Each row is a point on a tangle of strands that fork and nearly touch. The rows are in no order.
Two points are linked if the straight distance between their rows is under 49.9.
Kigi: [ 12  -1  10  14  -1  -2 -18   0 -12   3   0  -6  -7   0   1  -3  -3   8
   3  -1  -6 -11 -24   5  -1  13  -5   2  -7   1   7   6  -7   1  -3  -6
   4  -9  -2  11  14  -5 -10   4  -9  -4  -2   6  15]
Rik: [ -8  -5  -4  -4   3  11   0   4  -3 -13   4  -5 -17   2   3   3  -2  -3
   2   9  -1   7  18  -2   1  12   3   1   9  -1 -10   1  -8   1  -2 -15
   1   0  -3  -4  -7   2 -10   2   6  15  12   4 -13]
rafaz: [  3  -3  -1   1 -10   5   5   4   6   6  -2   9  13 -11  -4   1  -9   0
  -3  -4  26   7   7   6  -8  -2 -11 -13   9  -4 -10  -8  -9  -1  10   0
   4 -10  -3 -13  -4   0 -11  -5  15  19   2 -13 -15]
dilel: [  6  -3  -5 -19  -7  -3  23   9  -3  -2  -6  -1   6   1  -8  -5   9  16
  -3 -16   8  -1  35  -9  -4 -12   0   9   1  -2   0  -3   2   7  -1  -1
  -2   1  -1 -26 -21   8   0   8  13   4   0 -10 -12]
pigo: [  3  -3   6  11  -3   7  -8  -7   1  -4  13  -6  -3  -3   3 -13  -5 -12
   2  10  -4   1 -22   4   5   0  -2  -1  17  -2  -3  -3  -3   5   2  -9
   9  -9  -2  17  27  -5 -13   3  -2   2  12   5   4]
vod: [  9  -4   3  -1  -1  -7   3  -4   2   2  -4   6  -1  -9   0  18  -2   2
   8 -10   4   2   1  -2  -6   2  -7   7 -10   0   1  10   0   7  -8  14
  -4  -5   1  -8 -18   3  -2   4  -3   4   0   3  -7]
tol: [ -8  11 -11   4  10 -13 -14 -12   1   2   6   3   1  -5  10   3   5 -15
   9  11   9  21  -6  -5   0   7  -1  -1  10   8 -10   2 -11 -15  10  11
   3  16 -13   0  -1   2  14 -17 -14   2   0 -10   5]
dor: [  1   8  12   8  -9  12   1   2   9   0   5  -4   9 -11   0 -15  -3 -11
   1  17  -5  -7 -23   8   5 -15   2  -4  19  -2   3  -8  -2  -1   1   2
  -1 -14  -7  17  25  -7  -6   4  -3  -4  12   4   4]
bemo: [  5  -5  -3   2  -4  -8   0  -4  -2  -5 -15   5  -2   2   3   6  -5   7
 -14 -20  19  20   2  -9 -13  -7 -10  -9   0   5  -6   0 -14   4  15  -5
  10  10  10 -13 -14  -5 -12 -13  -4   4   3  -2   3]
babap: [ -2  18   5 -11 -10  22  -1  -9  13   3  -6   0  20  -4  -3   3   7  -9
  12   5  -1  -6   2  -6   5  -1  -2   5  -4  -4  -2 -19   1   0   6  10
 -17  -5  -1   3   8   8  12   4   0 -18 -20  -1  -6]
sisov: [ -1   5  -8   5  -3  16  -2  -7   8  -1 -21   0  13 -17   9   3 -14  -1
   8  -6  17  -3   6   9   3   2 -12 -16   9  -3 -14  -2 -14 -12  14  20
  -8  -5  -5  -1 -10   1  -5  -6   3  11   2   0 -10]
kud: [ -6   4 -14  -3   3  -7   4   4  -6  -4 -14  -9  -3  -3  -5  -3   9   8
  11   2  -7  -3  11  -6  -3  -6   8  -2   0   0   0  -2   6 -17 -17   1
  -6  13  -3  10  -9   0  13  -5 -18  -7   2   7   3]
duda: [ -1   8   3   7   2  -8  -9   2 -14   1   7  -7  -8  13  -3  -8   5   6
  -9   2 -16  -2 -19   3   7   0  12   0  -5   1   7  10   8   6 -16  -8
   6   7   1   9  12  -9   2   8 -16 -10   9  -6  18]
dev: [  3 -21   8   3  10 -15   0  -3  -2  17   4  13  -5   5   0   3 -11  10
  -2 -14   5 -14 -15   0  -7  24 -11   5 -19   1   6  12  10  -2   4  -4
   9  -2   9   4   3   7   1  -9   5  -1  -5  -1  18]
Tose: [  3  -1  -2   0  -5  -4   1   8  -8   8  -6  -2 -10   1  -8   6  10   7
   3 -16  -7  -5  -2  -4   2 -16  17  11  -8  -1  16  15  12   7 -22   4
  -1  -1   2   0  -1  -9   3   5 -11 -14  -1   0  15]
palif: [  6  -6  17   4  25 -16 -14   1  -4  -6  12   4 -22   9  -2  -1   2  -6
 -15   4 -21  14 -11   9   0   2   4 -16 -10   7  20  10  14  16  -5 -19
  17   9  11   3  11 -15   7 -12   8   7  12  -1   7]
lavof: [-10   6  -9  -8 -10 -10  19   4   2   8 -14   2   4   3  -9  -4  10   6
   6 -11  -9  -7  13 -14  -5 -15  11  10  -4   4   9  -3  13  -6  -3  12
 -10   9  -6  -7  -6   6  19   3  -6 -23 -12  -3   9]
zirun: [ -7 -16   0   2  13   4 -13  10  -8  -3  -3   1  -7   6   2  -5  -5  11
 -10   5   8  -3   7   9   6   6  -9  -7   7  -7 -12  -9 -12 -23  18 -16
   0   6   7  -8   8  -6 -18 -17  18  24  10  -3  -7]
nug: [  6 -29   8   6  -6  -2  -7   5 -13   3  -5   8  -7   6  -3  -1  -5  13
 -12 -14   7 -12  -1   7 -12  -5  -4  -2 -12 -14  -9   6   6 -17  -9  -9
   2  -8  11   1  -4  -1 -18  -6  12  13  13  -2  -6]
Gen: [-10   9  -5 -12   2  -4  16  -5  13   3 -12   3  10   2  -4  -8   9  -4
   3   7  -7  -8   6 -13  -1 -17  13   2  -5   0   6  -8  19  -9  -4   7
 -11   5  -9  -5   3  11  23   2  -6 -22  -8   1  -9]
sav: [  5   7  -4  -8  -3  12  13  -3   7  -9  -4 -18   5  -2   4  -7  10 -13
  11  15  -5  10   7 -17  12  -8   6   0   6  -2   1   0  -2  17   0   2
   3   1   3   6  -2   1   5  14  -5  -8  -9  12   1]
Vugu: [ -5  -3  -1  -2  -5  -8  12   0  10   8   9  16   9 -13   5   0  -4  -8
   4   1  13  11   7   4 -15  10 -12  -8   8   4 -13  -3  -2  -2  11   4
   0  -6  -4 -11  -3  15   5  -6  14  14   3 -14 -15]
seraz: [  9  16  15   1 -14   9  -7 -11   2   6   6   2  21  -3  -5   8  -6  -2
   0   2   1  -3 -25   6   9   0  -8   5  -3  -6  -1  -1  -3  10   4  19
 -14 -14  -7   9  15   2  -1   4   0 -14 -13  -2   3]
vigaz: [ -3  -4  -3  -1   0  -2  12   2  -2  -1  -8   5  -1   3  -4   3  -2  16
 -12 -15  14   9  15  -2  -7  -9   5   4   5   9  -6  -4  -9   6   8  -9
   7  -1   4 -15 -24  -2  -8  -5  -2   7  -1  -5   0]
beru: [  9 -10  -4  -8  -7  13   9   5   3 -10  -2  -5   4  -8  -1  -3   0  -5
   5   2  10   5  28   1   4 -15  -6  -8   9 -10  -9  -3  -5   1  -8  -1
  -4  -4   3  -7  -7  10 -11   5   9  13   2   3 -21]
bupe: [ 11   1  -7   6   5   1  -5  -9   4   0  -6  11  -4  -6  10  24 -14   6
   4  -9   6  11  -2   2  -8   9 -12   3  -7   6   1   8 -15  15   1  14
   0  -5  -1   2 -15   2  -2   1   2  18  -1   9  -4]
lufu: [  0 -20   3   3 -15   0  -6  10  -8  -1 -10  -4  -1  -3  -3  -1   2  11
  -8 -25   7 -18   7  12 -13 -22   4   0 -12 -12  -4   3   5 -13 -16  -3
  -6  -5  12   1 -11  -8 -13  -3   0   3  11   5  -1]
biz: [  6  -9   4 -14  -7   2  14   7   1   4  -2   3   8  -3  -9  -3   2  12
 -14 -16  21  12  22   1  -4 -14   0   1  10  -4  -7  -9  -3  15   2 -10
   5  -9   5 -22 -20   6  -6   5   9   8   6  -7 -11]
memuk: [-15 -17   5   6  13  -6  -3  18  -8  10   0   8 -12  23   2 -14  -9  26
 -11  -5   2 -20   6   5   5  34   3   9 -13   9   8   0  -2  -1  14 -11
   5   8  10 -12 -16   6   0 -12  15   7 -13 -18   6]
ber: [  2 -30   9   1   2 -12  -6   8 -12  12   5  16 -11   5   1   3  -1  14
  -2 -13   7 -20  -6   2  -9  18  -9   1 -23  -5   6  13   7  -9  -8 -10
   3  -4  11   7  -4   1  -9  -8  14  13   9  -3   6]
gori: [  9   9  -1 -12 -10  12  11  -5  12  -1   4  -7  14   1  -3   7   7  -3
   2  -6  -1   4  11 -13   8  -1  -1  11 -11   2  10  -1   7  19   1   9
  -4  -4   6 -12   1   4   8  20   9  -5 -16   2  -9]
vot: [ -5 -11  -5   0   8   2 -16   0   1  -6   0  10 -15   8  14  -2   0   2
 -13   1  10  18   5   6  -1  12 -14 -13   6  -3  -9  -8 -17 -18  22 -22
   3  10  15 -12   4  -8 -14 -16  19  27   7   6   2]
Lasol: [  4  -1   2   6   2   1  -4  -2  -1 -11   3  -7 -20   3   6  -2  -3  -5
  -5   0  -4  16   3   0   0  -6   6   6   7  -2  -3   9  -4   6  -2 -13
   9   9   2   8   0  -8  -8   3 -12   3  12  10   9]
masod: [ 17   0  -3  -2  11  13 -11  -5   2  -5   3   0  -4   1  -2   6   2 -16
  13   2 -13   1  -5 -11  12   9  -2   9 -10   0   3  13   0  22 -10   6
  -1  -3  -8   8   2  -1   3  20  -4   8  -9  16  -8]
veme: [ -3  -7   4   5  -1  -2  -6  -1  -1   5  10   6   1  -1  -6  11  -6  -7
   7   3  -3 -14 -11   7  -8  17   3   4  -4   1   0  10   8   2  -4  -6
   1 -18   4   5   9   4   2  -5  11   8   7  -6 -15]
Zil: [-11  -8   7   5  -5 -19  11   9  -5  13  -2  12   8   6  -7  -7   1  18
 -14  -9   0 -18  -2  -1 -10  -1   8   2 -12  -1   7  -3  15 -10   6   1
   2   4  10  -3  -4   4   5  -9   2 -13  -6 -10  11]
Rukuf: [  6  19  -2   8  -2  14  -7  -4   7   4 -14 -15   7   2   9  -4   0   6
   6  -4  18  -8   4   6  12   7  -5  -6   6   9  -1 -14 -27   0  10   4
   0  -3 -14   2  -4  -8 -10  -1  -3  -8  -5   2  15]
vomet: [  0  -5   1   1   0   1  -7  -2   4  -6  -5   3 -14   1  10   0  -2  -2
 -16  -3  14  26   5  -9  -1   2 -10  -6   8   5 -11  -7 -16  -8  18 -19
  12  11  10  -9  -2  -3 -16 -13   4  11   7   4   4]
nek: [-13   5 -10   7   9 -10   1  -6   8   0  10  11   3  -7   6   3  -5 -11
   9  12   6  22   3  -1 -10  11  -7  -4  10  10 -11  -1  -8  -6  13   1
   2   9  -4  -8  -2   6   6 -16   5   3   0  -8  -6]
Zav: [ -9 -16  12  -1  10  -4  -6  13  -6   7   8   7  -7  14  -2  -8  -5  11
  -6   5  -3 -10   6   8   7  17  -6  -3   4  -3  -6  -2  -2 -17  15 -18
   6   0  12  -3  12  -2 -12 -14  24  15  -1  -5  -1]
lel: [-15   8   6   9  -4 -13  -5   7  -7   5  -1  -8  -7  18  -1 -18   4  17
 -15   6  -9 -10 -11  -5  10  -6   5  -2   1   5   1 -17  -2 -14   9  -9
  12  13  10   3   8  -4   7  -8 -16 -20  -3  -2  27]
Poguk: [ -4 -11 -16  -6   6  -5   7   2  -6  -4 -12  -7  -9   0   4  -4   8  12
  10 -13  -3 -14  25  -6 -11  -2   0   5 -13   4   4   9  -3 -11 -12  13
 -16   8  -3 -11 -18  10   7  -2  -4   4  -4   3  -8]
gemez: [-14  -3  11   1  -3  -8   4   9  -3   7 -11  -4   7   9  -9 -16  -3  22
 -16  -2  -4 -13  -5   0  -2  -6   7   0  -5   0   0 -15   5 -19  10  -8
  12   2   8   0  -1  -1  -2  -8   0 -21   3  -2  15]
nin: [  6   5   5  -3   6   0   8  -4   7  -3  12   3   4 -15  -3   7   0 -26
   0  14  -4  22 -11  -3   5 -21   7 -13  20  -3  -3   3   7  10  -5   2
   8   1  -8   2  20  -1  -1   7   6  -1  13   2  -7]
vudad: [  1   4  -2   4  13 -14 -15   0  -6   1   8   1  -1   2 -11   0  -1  -2
  -8   9 -13  -2 -22   2  -2  -2  16  -2  -4  -1   9  21  14   3 -15  -1
   1   8  -8  12  14  -4  13  -1 -15  -5   7  -8   5]
Fir: [ -7  12 -12  -9   0  -1   7  -1  -7  -2 -15 -18  -4  11  -2 -13  10   3
   0  10 -12   2  11 -12  11  -8  11   3   9  -3  -2  -5  -4  -1  -5 -10
   1  20  -3  12  -5   4   7   7 -23 -19  -9  -2  27]
Kosa: [  8   5  -8  -9  -2   8   3   0   8  -5  -5 -10   1   6  -3   5  11  -1
   4  -9  -6  -6   5 -10   6  -7   4  14 -17  -6   9   6  16  18 -13   5
  -9   1   2  -6  -2  -1   5  20   0  -8  -4   7  -3]
nar: [  9   2 -13  -2  10   7  -6  -3  -1  -4  -1  -8 -11  -4  -7   0   9   0
  16   4  -6  -7   5 -13   3   4   5   9  -9   2   9  16  10   3 -19   3
  -6  -1  -3   5  -4   0   6  22 -12  -2  -4  12  -5]
levif: [  3   1  -8   1  -7  14   1  -7   4 -11 -13  -7   4 -20   5   6  -4  -9
  19   4   0  -6   4  10   1  -2 -11  -9   0  -6 -11  -4  -7 -16  -3  15
 -13  -3  -5   7  -5   4   0  -2  -2  14   0  11 -13]
gonef: [  3 -15   3  -1 -12   3  -7  13  -1   4  -5  -9 -11  -4  -5   4   9   1
   0 -26   0 -20   7   8  -8 -24  11   5 -10 -17  11   7  11  -4 -29   8
 -11  -7  10   1  -2 -13 -11   8   1  -4  10   9  -3]
nomik: [ -2  -8 -14  -9  -3  -2  14   3   1 -12   1 -12  -3  -1  -1  -4  13  -8
  -3   1   5   3  29  -8  -3 -17   2  -6   4  -9  -5  -6  11  -5  -8  -1
  -4   8   5  -8 -11   1  -6   1   4   6   7   8 -18]
zasu: [  4  -5  -6  13   3  -7 -16   3 -13  -1  -7   1 -14   1   3  -5  -4  17
   2  -2   5  -9 -12   5  -8  20  -5  -3 -12   3   0   7  -3 -15  -2  -4
   5   2   3  14  -2 -11  -7  -9 -16   4   1   4  11]
Gubik: [  3   8  -6 -10   0   7  13  -2  -2  -7  -8 -19  -1  15  -2 -13  13  -8
   5   9 -14   4  10 -14  12 -13  11   6   2  -3   4  -5  -3  17  -6  -7
   8  11   4   0   0   0  11  21 -15 -11  -7   1  11]
dugo: [ -5 -20   4   6  14 -12  -8  10 -10   4   7  11 -26  17   6   0 -11  16
  -9  -8  -4  -8   5   6  -3  31   1   2 -15  10   3   4  -4   4   3 -12
  12   1  10  -8 -11   5   0  -6  12  10   0  -6   4]
kadal: [  6  13   6 -10 -10  20   9   6   9   4   3   2  19   0  -1   9   0   6
   3   0  10   8  15  -5  11   9  -4   8   5  -1   1 -12  -6  22   7   3
  -8  -7   1 -14  -3   2   1  13   8  -3 -12  -3  -4]
Zaku: [  1 -12 -15  -5   5  -7   4  -1  -4 -11   6  -4 -12  -4   6  -9  16 -13
  -4   2  -5   7  19  -4  -7 -13  13  -5   4  -8  -2   6  13 -11 -10  -4
  -3  19   6   8  -2  -5  -3   3  -4  12   9  14 -10]
tup: [  1  20  -4   2   4 -13  -8 -23   3  10   1   2  10   7   1   2   4  -6
   5  11   7   4 -13  -8  -1   5  -3   4   3   8  -7  -6 -10  -8  14  18
   3   7 -17  -6  -3   3  13 -10 -22  -8  -9 -12  10]
rezek: [ 19  12   4  -3  -2  20  -8   0   9  -2  -4  -8  10  10  -7   3   7  -2
   8  -2 -14  -9 -12  -5  13  -7   8  19 -16   1  16  -1  11  24 -10   8
 -16  -4  -6   5   5  -2   0  21   1 -10  -3  -2  10]
nizo: [  6   4   2   8   2  -7   6  -6   7  15  18  14   8 -11   8   6   0 -20
  -4  -2  15  23  -7   1  -8   8 -20 -15  19   1  -9 -11  -5   5  21   3
   9 -11  -3  -2  18  -1  -1 -11   9   3  -2 -12  -5]
Vav: [  7 -11  -3  -1  -6  -4   0   5   1  -1   5   7  -3  -3   2  16  -8  -4
  11  -5   3  -7   1   6  -9   8  -4   7  -9  -2  -4  12   3  -1 -11   5
  -9 -14  -2  -1  -5  10  -4   1  17  13   4  -2 -19]
rilof: [ -5  -5   2   1   8 -12  -4  -3  -3   3  10   6   1   1  -7   5   0  -6
   6   9  -5 -12 -19   5  -3  10  13   1  -5  -1   8  17  20  -7 -11   1
  -6   3  -5  12  10   3  13   0   3  -2  10  -2  -6]
zumat: [  3  -3  -3  -7   6   7  14  -5   5  -8   8  -6   1  -6   4   4  11 -19
   6  11  -6  10  14 -10   9 -11   6  -2   5   0   6   0  11  15  -5  -3
  12   4   3  -2   6   0   5  15   2   0  -1  13 -19]
Zaz: [ -4  19   3  -1  -8  14   0   0  11   2  -4  -3  11   5   0   1   7  -1
   6  10  -1 -14  -7  -1   1   8   9  11   0   3  -1 -10  -2   0   2   2
  -9  -1  -9   4   7   5   6   3   3 -16  -9  -7   0]
Givad: [-15  10   4   4   9 -20   1  -3   4   2  17  10   1  -2   2   3  -2 -10
 -11  22  -3  17 -10  -5   1  -7   6  -6   7  10  -2  -1  10   1  11  -3
  12  14   2  -2   5   5  13 -13  -3  -4   2 -10   2]
Vob: [-14 -13   8   8   9   0  -7  12  -7   0  12   2  -7   9  -2 -12  -7   6
  -6   9 -10 -20 -11  12   0  13   4  -6  -1  -2   3   0  13  -6   3 -15
  10  -2  10   6  20  -3  -3  -4  18   7   9  -5  -5]
dom: [-22   2   5   3  10   6   3  14   7  -2  18  -2   4   9  -5  -6  -4  -6
  -7  15 -14 -10  -6  14   2   9  10  -7   7   8   1  -8  10   6   9 -23
  12  -5   4   0  23   1   8  -3  20  -2   5  -5  -7]
Nanu: [ 13  18   8  -1  -8   5  -9 -11  -5   2  -1  -7  11   0  -2   9  -2   1
   8  -4  -2  -4 -17  -1   4  -4  -6   7  -6  -5   2   6  -1   3  -7  17
  -5  -3 -10   4   0  -1   1   8 -13 -17 -11   0  10]
mobin: [-28  10   3   6  11 -12  -7   7   4   9  19   5  -2   3   2  -3   1  -7
  -4  32  -8   6  -7   9   9   1   3  -6   9  17   6 -10   3  -3  18  -7
  11   7  -5  -1  17  -1  18 -12  -4 -14  -2  -9  -1]
potil: [  0  -9   0  13   8  -8 -11  -1  -6  -7   1   9 -13  -4   7   3  -2   4
  -1   5   6   4  -6   3 -12  15  -3  -5  -1  -1  -5   9   3 -11   1  -6
  10   3   7   7  -1  -6  -2 -11  -3  11   6   3  -1]
Dedup: [  3  13  -3   5  -5 -11  -6  -9 -10  -5   0  -8  -5   4   0  -6   3  -3
  -5   6  -5   9 -11  -3   2 -11   2   5   7  -3  -6   5  -4   2  -9  -8
   9   5   0   8   2  -7  -2   1 -24  -6   4   0  14]
Toz: [ -2   0   3  -8  -6 -11  16  -3   5  11   6  11  12  -4 -10   5   1  -3
  -5 -10   4  -8  -5   1 -10 -13  10  10  -5  -4   4   7  21   2  -5   9
  -7   0   4  -6  -7  17  14   5   3 -15   1 -11  -9]
zuvek: [ 11  17   4  -2  -6  23  -9  -6  -3  -9   2 -14   8   1   7   4  -5   0
   9   1  -5  -1  -7  -2  17   5  -5   4   0   0   1   0 -18  11  -5  17
 -14  -9  -9   8  -2  -1  -5  16  -4  -5 -13  11  13]
fide: [ 10  -2   7   4  -6   1   4  -4   1   0  -1   5   9 -12   7   7  -9   1
  -7 -13  17  17   4   4  -4   5 -19 -11   9   2 -10 -10 -17  11  14  10
   6 -13   3  -4  -5  -7 -13  -4   6   9   2   0  -2]
lifib: [ -5  10   6 -15  -2   6   7  -8  11   2  -1  13  18  -2  -9  -1   6 -12
   8  12  -5 -10  -1  -3  -4  -9   1   1  -6  -5   5 -15  11  -2   1   7
 -17  -2  -6  -7  10  18  16  10   5 -11  -9  -1 -21]
Gepo: [ -5   1 -19   3   3  -8  -7   4  -7 -10  -9   0  -4 -13   5  -8  -3   4
   2   9  -3   4   3   9  -3  -2   6   1   1  -1  -5   1  -4 -33 -10  -4
  -3  17  -1  22  -4  -4   4 -11 -25  -2   7   4   5]
bamo: [  4  -1  -4   9   0   1  -2  -9   0  -6  -7   3   8 -17  -1   6   0  -5
  10   4   4  -6  -9   5 -13  -5  -5  -4  -3  -9  -5   7   0 -27  -7  16
 -17   2  -7   8  -6   2   2 -10 -12   1  -2   6  -4]
Pari: [ 20   6   4  -2   0  12 -11 -14   0  -6   1  -2   6  -9   5   9  -2  -9
  12   3  -7   9  -7  -3  18   7  -8   5  -6  -1  -1  12 -15   9  -1  22
 -15  -2  -7   9   2  -1   1  14  -8  12 -19  17   1]
fenuf: [ -3 -10  -2  -8  -7 -11  20   6  -1  10   1   0   9  -1  -8   2   2   5
  -2 -25   2  -9  12   1 -11  -9   6   7  -9  -4   8   6  16   2 -12  13
 -12   1   6 -13 -19  12   8  -1   6  -5   2 -11  -9]
kur: [ -1  24   0   5  -4   9  -6 -13   7   4  -6  -8  14   7   6   3   3   1
   6   5   6  -4  -5   2   7   7  -2   2   2   8  -3 -13 -14  -5  16   7
   0   2 -14   2   1  -3   4  -5 -12 -16 -12  -7  10]
Moma: [  7   6 -12  11  -5  -9 -12  -6  -7 -11 -11   4  -4 -16   4  -1  -1  -4
   5   3   2   7 -12   3  -4  -2  -7  -4   5  -6  -9   2  -9 -23  -4   6
  -3   4  -5  18  -4  -5  -5  -9 -23   3   6   7   8]
Limor: [ -6  -6 -12 -10  -7  -7  19   7  -5  -2 -11  -5   7  -1 -10  -6   5  13
   4 -17  -1 -12  24  -6  -8  -9  -1   3  -8   1   4  -1   5  -8  -7  10
 -17   4  -5 -17 -22  16   9   0   7  -2  -3  -4 -12]
gapum: [ -3   9  -7   2   0  21  -9  -4  10   0 -16  -7  14  -9   9   0  -6   5
   5  -4  24  -7   6  12   4   7 -11  -8   6   4  -9  -9 -26   0  18  11
   1 -13 -15  -2  -8  -9 -13  -5   7   9   3  -3  -3]
tenif: [ -7   1  11   8   7 -19  -5   1  -4  -1  15   4 -18   0   4   4   1  -7
 -14  11 -11  23  -7   2   0   6   1  -9   3   7   8   4  12   5   5 -14
  13  10  10   1   5  -7   4 -17   7   5   5  -3   3]
sife: [  8  -3   6  -3 -10  23  13   4   5  -6  -1   0   4 -10   5   1 -10  -8
   1   2  11  14  17   8   9 -12  -6 -11  18  -5 -10 -12 -12  11   1  -3
  -4 -12  -2 -10  -6   0 -15   7   8  16   5   9 -14]
Firum: [-30   1  -4  -3   6  -9   6  12   8   7  22  10   4   0  -2  -5  -2  -8
 -13  25  -8  -4  -1  14  -2   7   3 -12  10   9   3  -8   9  -1  18 -12
   7  -1  -2  -3  20   7  16  -5  13   0   3 -12 -12]
lasen: [ -7 -13   9   4  -1 -22  11  -4  -9  18   0  12  -1   7 -10  -2  -6  16
  -7 -18  -3 -10 -13  -3  -6   5  -8   4 -16   1  13   2  12  -3   9   0
   9   8  13  -7   3   0   1  -8   1 -12  -8  -9  21]
bisi: [  5   7  11  -2 -14  25   8   1  11  -3  -1  -4  18  -4   7  -2  -4  -5
   4   3   1   4   7   5  17  -1  -9 -10  11  -1  -4 -11 -18  14   8   3
  -8 -10   1   1  -5   0 -11  14   3  -1  -8   6  -3]
Pon: [  8  -4   3  -2  -8   5  -6   6  -5   1  -2  -3 -10   0   1   1   1   5
  -2 -18  -4   0   1   2  -3 -20   9   6  -4  -9   9   8   5  10 -23   2
  -3  -4   6   4  -7 -15 -19  13 -12  -4  12  10   9]
Tar: [  1   9  -7  -4 -16  -4  11   4  -9   2 -19  -7   2   4 -11   1   9   7
   5 -13 -11  -3   3 -17   0 -19   6  12  -6  -3  13  -2   4   5  -9   9
  -9   7  -2  -8  -9  -7   3   3 -13 -17  -8  -2  21]
Pori: [ 16   2   6   7  -2   5  -3 -10   2  -3   2   8  -2  -8  10  23 -18  -5
  -4  -7   3  22  -5   6  -3  10 -17  -5   2  -2  -5   0 -19  20   7  14
   5 -18  -6   1  -3  -4 -12  -1   7  16  -7   9   0]
Vozek: [ -6 -13  -4  -2  10  -1  -3  11  -5  -5  14   6 -15  13   4   6  -7   7
  -5   3  -2  -1  17   2  -1  21   2   0   0   9  -6   3  -7   8   3 -15
  11  -7   3 -10  -8   4  -5  -3  17  14   2  -6  -9]
sivev: [  9   7  15   4  -6  11  -3  -3   5   3   5   0  18  -4  -1  -3  -5  -9
  -6   8  -2 -14 -32   9   2  -6  -4  -1   3  -9   5  -6   2   1   3   2
  -3 -17  -4  13  23   0   2   6   8 -11   1   2  -2]
Vub: [ 10  -2   8  17  -2  11 -14  -3  -1  -4   5  -5  -5  -2   3  -7  -5  -2
   5   2   1 -15 -27  11   4  15  -4   3   5   2   0  -3 -10  -4   7   1
  -1 -23  -3  19  20  -8 -15   4   4   4   0  11   8]
napoz: [-12  -4 -16  -7   4   4   1   7  -8  -2 -18  -9 -14   7  -4  -9  13  18
  15  -7  -9 -10  20  -3  -3   5   8   4  -9   7   2   2  -1  -9 -16   0
 -14   6  -6  -1 -16  -1   8   0  -8  -8  -9   7   4]
lin: [ -3  -9   3  -7   9   7  -2   3   0 -11  10  -2 -26   2   8  -1  -3  -9
  -1   3 -13   6   9   1   3   2  11   9   4   5   1   9   0  12  -6 -19
  10  -1   2   5   4  -3 -11   8   2  12  15  10   0]
zuge: [-16  17  -6  -1   1  -4  -2   5  -5  -6  -1 -15  -5  13   1 -11   1  14
  -1  10  -4  -4  -1  -7  12   2  12   6   6   6   3  -8  -4 -14  -1  -8
   5  12  -3   2  -7   0   7  -3 -17 -17  -3  -4  19]
kir: [  3   6   2  -3   3  -8   8  -8   9   4  14  14   8 -10   2  11  -3 -23
  -5   9  -1  25  -7  -5  -4  -5  -8  -8  18   3  -7   0   8  11  10  -1
   5  -9  -6  -5  15   3   9  -3   4  -4  -1  -8 -10]
bobal: [ 13   5   0 -14  15  -2   7 -12   6   1  10  -8   6  -1  -7   4   8 -23
   5   8  -7  17  -7  -7   4 -14   7   0   8   0   6  11  15  17  -7   6
   9   2  -8   2  16   0   7  10  -2   2   0   7  -9]

A fork is a point with three links, a tip a point with one. Leave the first point through the second and follow the links. Name the first fork or tip that comes.
dugo, Vozek -> kur
Givad, mobin -> Limor
vigaz, bemo -> palif
vudad, duda -> memuk
zuge, Fir -> nizo
zuvek, Nanu -> potil
potil, zasu -> Kosa

Follow the links from the first point to the second, and from the first to the third. Name the last point that the two ways share.
napoz, Zil, veme -> kur
tol, ber, Moma -> kur
levif, Toz, zirun -> Limor
